Each scene shows the same named points in several views. A view is turned or mirrored, and shifted as a whole, has a little noise and may leave points out.

Scene 1
View 1
tutov: [ -5   1  18   6  16  -2  13   1  21  10   6   7  11  -1 -22  -2 -13  -4
 -11  -5   3  27]
vif: [-18 -18  24  18  -3 -35 -12 -31  30   0  17  31  15   0 -25  26   6 -16
  -5  10  10  25]
razu: [ 16  20   9   3  15   9  22  19  10  16  -1   0  12  -5 -18 -18 -24   7
  -9 -13   2  23]
kida: [  3  27  20 -14  28  26   9  26  19   4  -8 -18   4  -6 -17   0 -38  -6
 -12 -19   4  12]
fitif: [ 20  14   5  16   1 -21   5   1   9   9   6  12  19 -10 -14   0  -9   5
   6  -7  11  14]
Rilig: [  6  23  18   5  -5  -7  -9  -3  23   7   1  13   5  -4 -20  23 -23 -10
  -5  -2   8  21]
Sabo: [ 12   8   4  35   1 -16   9   0  14  10   5   9  30 -10  -7   8   2   6
   8  -6  10  25]
gos: [ 31  13  -5  22 -12 -53  -6  10  -5  -5  18  26  22 -18  -5 -13   0   7
   8 -12  12 -10]
Fibaf: [-21  -6  28  -3  18  -8  -4  -4  28  -4   9  10   5  -1 -24  12 -14 -15
 -16  -3   3  17]
fafi: [  2   2  22 -12   0 -27 -19 -29  22   3   9  19   2  -3 -31  25 -16 -15
   3   3  18   7]
lun: [-22  -5  19  18  35  12  28  34  23  -2   7  -7  19  -4  -8 -18 -10  -2
 -25 -16  -9  27]
ripi: [-25 -18  28  -4  11 -37 -15 -10  24 -16  22  26   3  -3 -25   9  -5 -21
 -19   0   5   3]
liki: [ 12  29  18 -14  11   8  -1   8  17   8  -4  -4   2  -6 -22   8 -35  -6
  -5 -12   9  10]
bulet: [  1 -22   9  14  29 -13  20 -14  16  16   8   0  31  -5 -18  -9   7   6
   8  -9  13  23]
gidu: [ -8 -12  11  27  19 -22  12  10  16  -5  14   7  27  -9  -8  -5   6  -1
  -5 -12   4  14]
nuzo: [-14  32  20  24   9  21   0  31  32  -6  -7 -10  13  -7  -2  31 -25 -13
 -15 -13  -2  29]
zukof: [ 10   5   5  23  -1 -33   4   8   8  -2  15  20  20 -11  -9  -6  -1   2
  -3  -8   6   9]
sized: [ 17   8   4  26  -1 -18  10  -6  11  16   5  13  24  -7 -14   3  -3   7
   8  -4  11  25]
bab: [-15  -8  16  25   4 -32   4  11  17 -10  21  26  15  -5 -12  -6   0  -7
 -19  -4  -3  16]
dek: [  3  17  16   2  11  -5  -1  12  17  -1   4   1  10  -7 -14   7 -21  -7
  -6 -11   7   9]
dupep: [  2  -7  14   9  -2 -45  -8  -8  11  -5  20  29  13  -8 -18   0  -1  -7
  -4  -2   9   2]
Tok: [ 16   6   6   7   6 -30   4  12   2  -1  14  14  16 -11 -13 -17  -9   3
  -2 -13   8  -1]
bul: [  8 -12   6  18  17 -22  19  -3   9  11  13  11  26  -6 -15 -18   4   9
   1  -7   7  19]
funot: [  2  11  19   3   2 -12  -9 -13  23   7   4  12   9  -5 -22  22 -17 -10
   0  -1  13  18]
betul: [  8 -11  12  -6  11 -42  -6 -10   6  -3  19  20  13 -10 -23 -10  -3  -3
   1  -7  13  -8]
View 2
razu: [ -2  18  -9   7  16  -8  26  -7  26  30  -8 -11  15  23   8 -17  14  20
   7  31   7 -14]
tutov: [ -6  19   1  15  18 -14   9  -1  14  12   2 -17   6  12  -1  -1  16  17
 -10  25   6  -3]
dek: [ 14   9 -12  16  23 -10  14  -2   8  17  -5   0   8  13  -8   4  11  11
   5  24   6  -5]
nuzo: [ 35  -5   9  23  17   2  25  -4   3  27  -6  -4  -8  -6  -3  -2  38   9
  16  10  26 -11]
fitif: [ -5  16 -26   4  21 -24  16   1   8  14   2 -16   8  22 -16  10   6  27
  13  32  10  -9]
bulet: [-25  22  -5  -3  15 -33   0   6   7  17   3 -38  29  12 -14   8  13   6
 -16  25   9  -9]
vif: [ -9  16  -1  19  24 -31  -7  13 -14 -24  20 -23 -15   4 -25  36   5  23
 -20  19  11  13]
Rilig: [ 10  11 -17  26  23  -6   8   0   7   4   6  -1 -11  11 -16  10  17  27
  13  29   9  -3]
lun: [  6  11  28   1  15 -14  28  -5  14  30 -13 -21  20   6  19 -16  17  -2
 -22  10  13  -7]
gidu: [  1  10   1  -8  20 -34  20   5  -5  14  -4 -28  19  12  -7  15   1   6
 -14  13  15  -2]
zukof: [  4  12 -17  -8  25 -34  26   3  -4   8  -1 -17   8  24 -10  19 -11  25
   1  22  13  -2]
Tok: [  1  15 -24  -4  27 -29  24  -2   5  14  -7  -6  20  30  -6  12 -15  19
  -1  28   1  -3]
bab: [  6  12   7  -1  26 -31  25   2  -8  -2   0 -17   0  16   0  18 -11  19
 -21  13  13   8]
funot: [  2  13 -17  26  24 -12   0   2   4   1   9  -5  -6  10 -22  16  16  21
   6  29   6   0]
bul: [-19  21  -9 -11  19 -36  15   4   6  14   0 -32  23  22  -6   8   0  17
 -11  26  10  -7]
sized: [-11  17 -21  -3  19 -30  17   4   5  12   5 -29   6  19 -18  13   9  31
  11  29  19 -11]
Sabo: [ -4  11 -17  -6  18 -32  21   5  -1  16   2 -31   8  13 -19  16  11  24
  13  23  25 -12]
Fibaf: [  4  14   8  27  24 -10  -1   2   4   0   5  -4  -1   5  -5  10  14   6
 -20  19  -1   8]
ripi: [  6  15   2  22  32 -23  -1   5 -10 -17   5   1  -2  12  -9  28 -10   8
 -35  16  -8  20]
gos: [  7  10 -43 -18  32 -44  34   1  -7   8  -7  -9  16  38 -20  28 -31  32
  12  29   7  -3]
View 3
Fibaf: [ -4   4  -8  14   9  14  15   1   8  -9  12  16  36  -4  13 -10   0  -5
 -22  -4  -7   0]
Tok: [-19 -10  25  12 -13  19  -7   4  -2  -5 -19 -10  31  -5   2  27  -1  -2
 -15   7  -1   7]
fafi: [-11   4   1  11  22   4   2  10  -8 -15   7  20  34 -25 -22  -4   0  -3
 -17   2  17   1]
dupep: [ -6   3  24  16  18  25   1  13  -8  -4  -6  -9  25 -17  -1  15   2  -3
 -20   4  13   6]
Sabo: [-15 -11  26  27 -11  -1   2  -1 -20 -25 -16   1  31 -13  24  25  -6  -9
 -38  22  -3 -11]
funot: [-14  -4  -5  16   7  -1   0   7 -11 -18   4  20  33 -20   0   2  -4  -5
 -26   7   7  -6]
dek: [-21 -11  -4  13 -11   1  -5   6  -1 -10  -6  12  33  -1  12   8  -4  -4
 -18   6 -11   3]
fitif: [-21 -12  18  19 -10   6  -7   3 -14 -17 -16   2  31 -15   7  25  -5  -6
 -26  15   5  -5]
gidu: [ -2   0  29  23   0  13  13   1  -3 -13 -10  -9  29   2  30  14   0  -5
 -30  11 -16   2]
betul: [ -9   3  34   9   8  22   4   4   0  -8 -11  -8  34 -13 -17  15   4   0
 -12   0   9  11]
razu: [-30 -19  -3  15 -42  13  -2 -14   6 -13 -16  11  43  -2  21  21  -8  -6
 -23   7 -10 -12]
Rilig: [-21 -11 -18  16   0   1  -8   9 -11 -14   2  21  30 -18   6   7  -6  -7
 -25  10   7  -7]
ripi: [  6  12   7  12  33  28  14  13   7   2  12   0  28  -7   1  -7   5  -1
 -15  -8   4  12]
bab: [  0   0  13  24  12  32   8   9  -1   0  -3 -13  22  -4  31  14   1  -6
 -28   4  -1   3]
vif: [  9  14  12  25  41  18  19  11 -12 -17  13   8  25 -27   8  -3   2  -8
 -35   5  18  -5]
liki: [-32 -16 -20   7 -25  -4 -10  -1   2 -12  -3  27  41  -5  -2   6  -7  -3
 -14   3  -9  -4]
nuzo: [-20 -17 -36  22 -11 -14  -8  12  -9 -11   5  22  25   9  46   0 -11  -8
 -30  15 -30  -2]
bul: [ -9  -2  38  23 -14  20  16 -11  -2 -19 -17  -7  39 -10  18  22  -1  -6
 -32   9  -1  -9]
kida: [-32 -18 -24   5 -40  -7  -5  -8  13 -11  -4  27  46  12  15   1  -8  -4
 -14   1 -29  -2]
lun: [ -8  -6  -1  21 -28  20  19 -13  18  -6  -5   1  41  20  54   6  -4  -7
 -28   2 -36  -4]
sized: [-17  -9  21  25  -9   6   1  -2 -19 -24 -15   3  31 -20  15  26  -6  -8
 -36  19   8 -14]
View 4
tutov: [ -1 -11  -4   5 -13  -3  -3  20  -3  -2   4   6   8 -13  12   1   5  -2
  -8  17  21  -1]
vif: [  2   3  -7 -36  11   1  -7  33   6   1  -4  21  10  -7  42 -16  -9  27
   1   0  22 -25]
bul: [ 21  -7   9  -7 -19  26   0  16   1  -3   7  -4   4 -23  10   2  12   1
  11  17  30 -15]
ripi: [  6   0  13 -25  29  -9  -9  30  -8  -9  -4  16   1  -8  43 -10  13   9
  -6   5   1 -15]
dupep: [ 28  -4   8 -24  16  10   0  16  -7 -15  -5  11   2 -15  21 -12   6  19
  10   1  11 -17]
bab: [  9  -7  11 -26  11   7   3  17  -5 -14   5   9  -1 -12  16   6  -2  -1
   1  19   8 -28]
betul: [ 36  -5  15 -12  11  12  -4  17  -9 -11  -6   4   1 -20  24 -16  26  16
  11  -1  12  -4]
gos: [ 55 -14   8 -21   9  27  12  -7 -11 -20  -7   2   2 -23 -13  -8   8  20
  28  -5   4 -19]
Fibaf: [-10  -6  -1  -6   5 -18  -9  27  -4   2  -1  12   8 -10  30  -1   9   0
 -14   9   7  -4]
Sabo: [ 15 -14 -14 -15 -21  16   5   7   6   5  -1   2  13 -21  -7   3  -4  12
  15   5  19 -21]
razu: [  8 -22  -3  25 -25   0   5   4 -10  -8   5   1   7 -19 -15   7   8  -9
  -5  21  20  10]
fitif: [ 25 -15  -8  -3 -10  12   5   4  -4  -5  -3   5  10 -20  -6  -4   2  15
  12   2  17  -7]
funot: [  5 -12 -18  -4  -1 -12  -3  16  -2   4  -8  15  15 -11  13 -12   1  21
  -2  -5  13   0]
Rilig: [  3 -16 -21   1   0 -17   2   9  -6  -2  -9  19  15  -9   1  -8  -7  18
  -3  -3   8   2]
zukof: [ 26 -12   3 -18  -1  16   7   5  -5 -12   1   5   4 -18   0   0   2   9
  12   8  10 -20]
nuzo: [-24 -24 -25   0 -12 -33   5   5  -1  14  -4   7  17 -11 -18  25  -8  -9
 -13   7 -13 -11]
fafi: [ 13  -5 -12  -8  12 -13  -7  23  -5   0 -14  21  13  -9  31 -27   8  33
  -1 -14  14   6]
Tok: [ 33 -14  10  -4   1  14   5   4 -11 -15  -2   0   2 -23  -2  -2  17   4
  11   6   8  -7]
kida: [ -7 -24  -9  33 -18 -29  -2   6 -13   5  -3   0  12 -18 -11  13  22 -15
 -15   9  -4  22]
dek: [  8 -18  -7   5  -4 -12   0   8  -9   1  -5   5   9 -17  -1   4  12   3
  -3   3   0   1]
bulet: [ 11  -5   4  -5 -30  21  -7  25   9  12   7  -8  10 -26  22   0  19   2
   9  13  34 -13]
gidu: [ 11  -9   8 -20 -10  13  -2  16   3   3   4  -5   5 -22  11  12  12  -5
   7  15  10 -27]
liki: [  6 -21 -15  25  -9 -23   0   5 -13   0  -8  10  13 -15  -6  -3  14   5
  -8  -1   3  21]

Which points are out of place in each view (at most two, in the order of its rows)? Write none if all are in place.
view 1 -> none
view 2 -> fitif
view 3 -> Sabo
view 4 -> none

Scene 2
View 1
Sugem: [ 18  12  -7  -2  -7 -18 -14   7 -14  -6  -2   5  15 -10  -7  14 -14 -12
  -4   3   5   4]
fom: [ 10  21 -24   2 -23 -15 -10  -5   1   2 -18  10  23 -11  11  31  10  -5
  -4   5   0  -7]
raf: [  5  21  19 -11  -1  -3   0 -11   9 -18  -8  12  13 -19 -16   5   5 -15
 -26  20  -3   1]
veter: [ 19  21 -12  -9 -12  -8  -7 -18  10  -1 -17   9  15 -22   4  21  12  -9
  -8  15  -4  -1]
samat: [ 15  16   9   0   3 -20  -5  11 -12 -18  -6   5  18 -18 -15   4 -17  -9
 -10  18   1   4]
sope: [ 13  12  -8   3 -12 -21 -18  14 -21  -9   0   6  21  -1  -6  18 -15  -9
  -4  -3   6   3]
dazov: [ 18  18 -19   0  -1 -25   1  10  -3   2 -28   3  20 -29   1  17 -20  -3
  15  26   4   0]
birus: [ 12  12 -14   1  -9 -21 -12  15 -16  -2  -9   5  19  -8  -3  18 -20  -8
   5   5   7   2]
Mov: [-15  14 -12  -9 -21  -1 -13  -2   5  -2 -14  12  19   6  -1  24   1 -11
  -5  -3   9  -5]
muf: [  7   7 -19 -10 -14  -9 -25   3  -9  -7 -11   4  19   4  -1  17 -18  -6
  14  -8  12   6]
mel: [ 23  14 -14   4 -11 -24 -20  10 -21 -12  -5   4  23  -6  -1  16 -12  -4
   0   1   2   4]
big: [ 17  22 -31   4 -21 -20 -10  -3  -1   1 -26   7  25 -15  15  31   6   1
   5   9  -1  -6]
fiv: [ -1  23 -10   3 -23 -11  -3  -1   1   7  -7  15  18  -6   1  31  11 -19
 -21   5   1 -12]
disa: [ 21  19  -5   3 -13 -19 -11  -1 -10  -8  -2   9  19 -14  -2  18   4 -12
 -17   7  -3  -1]
Dob: [ 14   3  -1 -24  -8   6 -24 -12  -2   3  11   6   2  -1 -14  12 -15 -28
  -4 -10  12  10]
vano: [  8  13  -4  -2 -13 -12 -15   7 -13  -6   3   9  16  -1  -8  17 -10 -15
 -12  -3   5   1]
rul: [-11  22  -6  -4 -21  -2   0  -6  10   5 -12  15  17  -6  -2  29  12 -18
 -19   8   3 -11]
rak: [ 32   6 -19 -11 -11 -11 -24  -4 -14  11   9   3   6  -8  -3  20 -16 -23
   4  -8   8   8]
kavog: [ 19  18 -16   4 -18 -20 -19  -1 -11 -16 -14   6  26  -7   7  21   6   2
  -5   3  -3   1]
Zud: [-21  25 -10  16 -28 -20  -5  17 -11 -13 -15  16  34   9   3  31  10  -1
 -21   1   2 -15]
Fen: [  4  16  -7  -1 -20 -11 -16   2 -10  -6   0  11  18   2  -3  23   1 -13
 -14  -4   4  -2]
Dinu: [ 11   1   2 -13  -1  -8 -21  13 -21   2  19   4   4   3 -24   8 -38 -28
  -1 -10  16  10]
Turug: [ -5  19   3  -1 -14  -9  -2   4  -2  -2  -3  13  16  -6 -11  19   0 -20
 -22   8   3  -6]
View 2
sope: [ 11   7  -8   6  -7  -3  -8  -2   3  -5   1  29  -6  17   3  -7 -15 -13
 -20  18  -2  -2]
veter: [ 19  11  -2   8  25  12   5  -7 -18  -3  -6  14   1 -10  -2   8 -12 -18
  14  10  -6  -7]
mel: [ 12  11  -5   2  -2  -7  -4  -5  -7  -6   1  30  -5  18   6 -10 -12 -18
 -17  22  -5  -7]
disa: [ 20   9  -6   9   8   6  -6  -5 -11  -2 -11  32  -6   4   5  -3 -15  -7
  -2  14  -7  -9]
fom: [ 10   7   7  10  17   6   9 -12  -4 -12   6  33  -4 -12  -8   0 -16 -22
   7  11  -5 -10]
vano: [ 14   4 -10  10  -5   2 -13   2   4  -2  -4  24  -7   9   1   0 -16  -9
 -15   9  -1   2]
raf: [ 14   0 -28   8  21  19 -18   1  -6  17 -20   4  -9  -2   8   5 -12   8
  18  15  -9   6]
kavog: [ 11   5   0   4  12  -6   1 -15  -9  -4   4  33  -7   3   0 -10  -9 -19
  -1  19 -14  -8]
Zud: [ -6 -12  -7  12   7   5  -7 -12  24  -5   9  51 -21  -8  -6 -16 -21  -5
  10  19  -8  -4]
Sugem: [ 14  11  -9   6   0   3  -7   2  -5  -4  -4  20  -2  16   5  -1 -16 -14
 -15  18   0  -2]
Turug: [ 11   0 -15  15   7  18 -11   4   9  -1  -9  25  -9  -4   0   4 -22   0
   5  10   1   2]
Fen: [ 13   1  -6  10   1   2 -10  -4   6  -2   0  29  -9  -2  -4  -1 -14  -9
  -7   4  -5  -1]
fiv: [ 13   1  -1  17  10  16  -3  -2   7  -8  -4  38  -9 -15  -7   4 -23  -6
   9   5  -1  -5]
Dob: [ 25   9 -10   9  -7   1 -15   9  -4   4  -6  -6   3   1  -6  18 -10 -13
 -24 -12   5  12]
dazov: [  6  20  -5   6  17  16  14   1 -11 -15   2  17   5  15   7  -2 -22 -26
   1  39   8  -5]
rak: [ 29  19   3   9  -9  -3  -3   5 -13 -11  -4  15   7   9  -2  11 -15 -22
 -31  -1   5  -2]
big: [  8  11  10   7  18   3  16 -13 -10 -16  10  35  -1  -6  -5  -4 -15 -30
   6  20  -5 -12]
Dinu: [ 18  11 -17   8 -24   2 -21  18   7  -2  -6   5   2  25   5   8 -18  -8
 -41   5  13  13]
samat: [ 11  10 -24   4   7  12 -11   5  -8   4 -12  14  -4  25  15  -4 -16  -4
  -5  34  -1   1]
birus: [  7  12  -6   7  -2   4   0   2   1 -11   4  24  -2  18   4  -5 -18 -20
 -17  25   5  -1]
Mov: [  1  -4  -5  11   7   6  -4  -4  15  -3  10  18  -8 -13 -13   4 -16 -17
   1   3   1   8]
View 3
Dob: [  9  16  23  -8   7  18  -1  -4  23   6   2  13   0 -12  -2  -9  -7 -10
  14 -22  10 -10]
Turug: [ 22  13   4  -9   2 -16   6   9  -4   1   1  12  22 -22   1  -6  -3  -8
   7  -1  -3 -17]
rul: [ 26   6  -2 -14  -6 -18  12  13  11  15   1   8  31 -23  -7  -4   6   1
  11   0 -10 -10]
mel: [  3  14   7   7  21  -9   2  22  -4  -5   2   2   7  17  10 -10 -13   0
   0  -5  -6 -10]
dazov: [ 23 -13  19   0  20 -21   9  35  -4   5   4   4  18  25  -6 -30 -12  -5
  14   2 -10 -20]
samat: [ 16  11  22   3  22 -20   5  19 -20  -3   5  16   7  -3   7 -21 -17 -16
   7  -8   5 -21]
sope: [  7  16   5   4  20  -3  -4  14  -3 -10   2   4  10   7  11  -6 -12  -2
   1  -2  -6 -12]
fiv: [ 19  10  -9 -14  -8 -17  10  14   6   5  -2   4  26 -13  -3  -3   4   0
   6   4 -11 -10]
birus: [ 14   4  10   4  21  -3  -2  19  -1  -8   3   3  13  14   5 -14 -12  -3
   7   0  -7 -17]
veter: [ 13   4  10 -11  -3 -25  23  26  10  24   0   7  14   0 -10 -19  -2  -2
  11 -12  -3  -2]
muf: [10  6 13  9 28  9 -4 15 19  5  7  4 13  9  3 -5 -8  8  8 -8 -7 -7]
kavog: [  3  14  -1   5  14 -22  11  29   2   9   2   1  13  10   6  -6  -6   9
  -3  -6 -10   0]
Zud: [ 22  14 -17   3  14 -26   2  21  -8   0   3   3  37 -19  12  12   2  13
  -5  15 -21  -9]
rak: [  0  12  12  -9   3  15   0   7  20  -5  -3   2  -1  19  -1 -15  -9  -8
  11 -13   1  -9]
Dinu: [ 11  16  24  -1  21  26 -16  -8   4 -20   3  13  -1  -4   9 -10 -16 -17
  12 -12   9 -24]
disa: [  6  17   3  -6   1 -20  13  19  -6   3  -1   6   9   1   4 -11  -8  -6
   1  -6  -3  -9]
Mov: [ 23   6   3  -1  13  -4   3  11  18  13   6   7  28 -18  -1   3   3   9
   9  -2  -9  -7]
fom: [ 13   3  -6  -6   1 -18  15  27  14  14   0  -1  24   9  -5  -8   2   9
   5   1 -16  -2]
raf: [ 21  18  20  -6   4 -32  18  13 -13  18   5  23  12 -37   0 -14  -8 -14
   7 -16  11 -13]
View 4
vano: [  0 -15 -20 -12   2  12  -1  10 -20  -4  11  -3  -1  13   4   8  -2  31
 -20  -5 -11   2]
fiv: [  6 -15  -7  10  -9  16   0  22 -15   0  -7  -3  -5  15 -17   7  -5  26
 -12 -19  -1  -1]
sope: [ -5 -23 -21 -12   6  17   6   0 -24  -4  20  -4  -1  17  10   8  -5  35
 -19  -9  -7   5]
rak: [  9 -19 -27  -5   2  29 -16 -10  -6  -5  17   2 -17  16  14   5   8  33
 -14   4 -22  -1]
Zud: [ -9 -22 -10   3  -7  14  23  26 -27  -5  -2  -7  17  18 -11   9 -22  28
 -14 -30  17   0]
kavog: [ -8 -24  -9  10 -10  23   5  -6 -25  -4  16 -16   8  14   2  -7  -9  25
 -14  -9   0   2]
Fen: [  2 -17 -19  -4  -3  16   2  14 -16  -7   5  -6   3  13  -2   4  -7  27
 -17  -8  -5  -1]
Sugem: [ -5 -17 -15  -9   2  12  -3  -3 -24   1  16  -5  -5  14   8   7   1  32
 -21  -6 -15   6]
dazov: [-18 -15   5  11  -6  15  -6 -30 -34  20   7  -3 -12  19  14  12  -1  29
 -18 -28 -13  11]
birus: [ -9 -19 -16  -6   4  18   1 -10 -26   4  14   0  -6  19  15  12  -4  34
 -18 -17 -10   6]
mel: [ -8 -25 -16  -6   2  20   5 -10 -27  -3  25  -8   0  17  11   2  -4  34
 -18  -6  -7   7]
Dinu: [  2 -10 -37 -36  17   8 -12   6 -15  -5  15   9 -13  14  23  20   4  38
 -27   3 -28   4]
Turug: [  1  -8  -8  -5  -2   4  -3  23 -23   2  -4  -4  -4  13 -10  10  -2  26
 -20 -14 -11   3]
samat: [-14 -10  -2 -16   5  -5  -2  -2 -41   9  18  -9  -5  12   6   6   3  30
 -27  -7 -19  15]
veter: [ -1  -9   6  22 -19  15 -17  -3 -18   8  -3 -16  -6   8 -10  -8   3  15
 -17  -7 -15   2]
big: [ -7 -25  -3  26 -16  31   1 -16 -19   4   5  -9   0  18   1  -2  -8  25
  -8 -22   2   1]
fom: [ -2 -21  -6  23 -15  28  -1  -3 -15   0   0  -8   0  15  -4  -1  -8  23
 -10 -20   0  -2]
rul: [  3  -6  -7  12 -13  12  -7  24 -13   2 -18  -4   0  10 -15   8  -9  19
 -15 -21  -5  -2]
muf: [ -8 -17 -30  -6  -3  24  -8 -12 -13  -5   6  -3   6  14  27   6 -14  27
 -20  -9  -9   0]
Mov: [ -3 -10 -25  -1  -9  16  -5  15 -10  -6 -13  -2  11  11   8   9 -18  22
 -21 -16  -4  -4]
View 5
birus: [  4 -17  14 -18 -14  -9 -17  16  14 -28  18  -3 -15 -10  -7   0  -5 -23
  -2 -18  11   1]
sope: [  6 -14  12 -12 -11 -15 -20  20   6 -28  20   5 -21  -5  -8   0  -4 -18
   7 -17  12  -5]
veter: [  0 -27   9 -15 -13 -24 -14  -1  14  -8  17 -17  -3  15   0   2  -5 -16
 -13  15 -11   8]
disa: [  1 -20   6  -8 -15 -21 -15  15   9 -11  21   0 -12  16  -3  -4  -4 -20
   2  -1   2  -1]
dazov: [ -9 -32  17 -27 -23  -1  -7  10  29 -25   8 -16  -6  -9  -5  -6 -10 -30
 -16 -11   3  14]
Turug: [ 14  -3   5  -6  -9 -18 -10  15  10   2  26   1  -4   7 -15   1 -17 -16
  -6  -1   6   3]
raf: [ -5 -21   1 -11  -4 -25  -2  14  19  16  39  -2   2  13 -25  -2 -19  -4
  -4  16   3  -9]
Mov: [ 24  -2   7 -10  -1 -21 -18   1   7 -16  16  -8 -11  -8 -10  11 -21  -5
  -7   6   3  10]
rak: [  9 -12  15 -13  -7 -19 -26   9  -1 -25  33  -8 -12  -2  -2  12  21 -28
 -10 -14  -1 -14]
Sugem: [  0 -18  11 -15 -11 -15 -16  17  11 -19  27  -2 -13  -2  -9   1   1 -22
  -1 -12   8  -7]
rul: [ 23   0   3  -4  -8 -22 -12   3   8   2  16  -8  -2   9  -8   6 -23 -12
 -14  11  -3  16]
Fen: [ 16  -7   5  -7  -7 -23 -20  12   2 -16  21   1 -15   4  -6   5  -9 -12
   3  -2   5   1]
vano: [ 11  -7   8  -9  -7 -19 -18  16   4 -16  28   3 -15  -1 -11   4  -4 -17
   2 -10   9  -6]
Dob: [ 13  -6  11 -14   6 -24 -24   5   0 -14  46 -11  -6  -9 -17  21  17 -13
 -15  -4   0 -21]
muf: [ 12 -17  14 -20  -2 -16 -24   5   7 -39  19 -10 -19 -20  -8  13  -1 -10
  -2  -9   6  -3]
kavog: [  2 -27   7 -13 -14 -22 -20   9   8 -28   8  -3 -21   8   4  -3 -10 -12
  10   2   1   6]
big: [  7 -25  11 -15 -20 -16 -20  -1  12 -31  -3 -15 -16   7  11  -1 -11 -21
  -5   4  -6  21]
samat: [-13 -26   9 -18 -14 -12  -6  24  22  -9  31   2  -8  -1 -20  -8 -10 -18
   2 -10  13 -11]
Zud: [ 24  -1   1  -1 -12 -19 -13  16   6 -15   0  10 -20   5  -5  -5 -41  -6
  14   0  13  22]
Dinu: [ 10   0  15 -16   0 -12 -21  23   4 -20  49   3 -11 -21 -24  13  14 -23
  -7 -29  17 -26]

Which points are out of place in each view (at most two, in the order of its rows)? Write none if all are in place.
view 1 -> raf
view 2 -> dazov
view 3 -> none
view 4 -> veter, Mov
view 5 -> rak
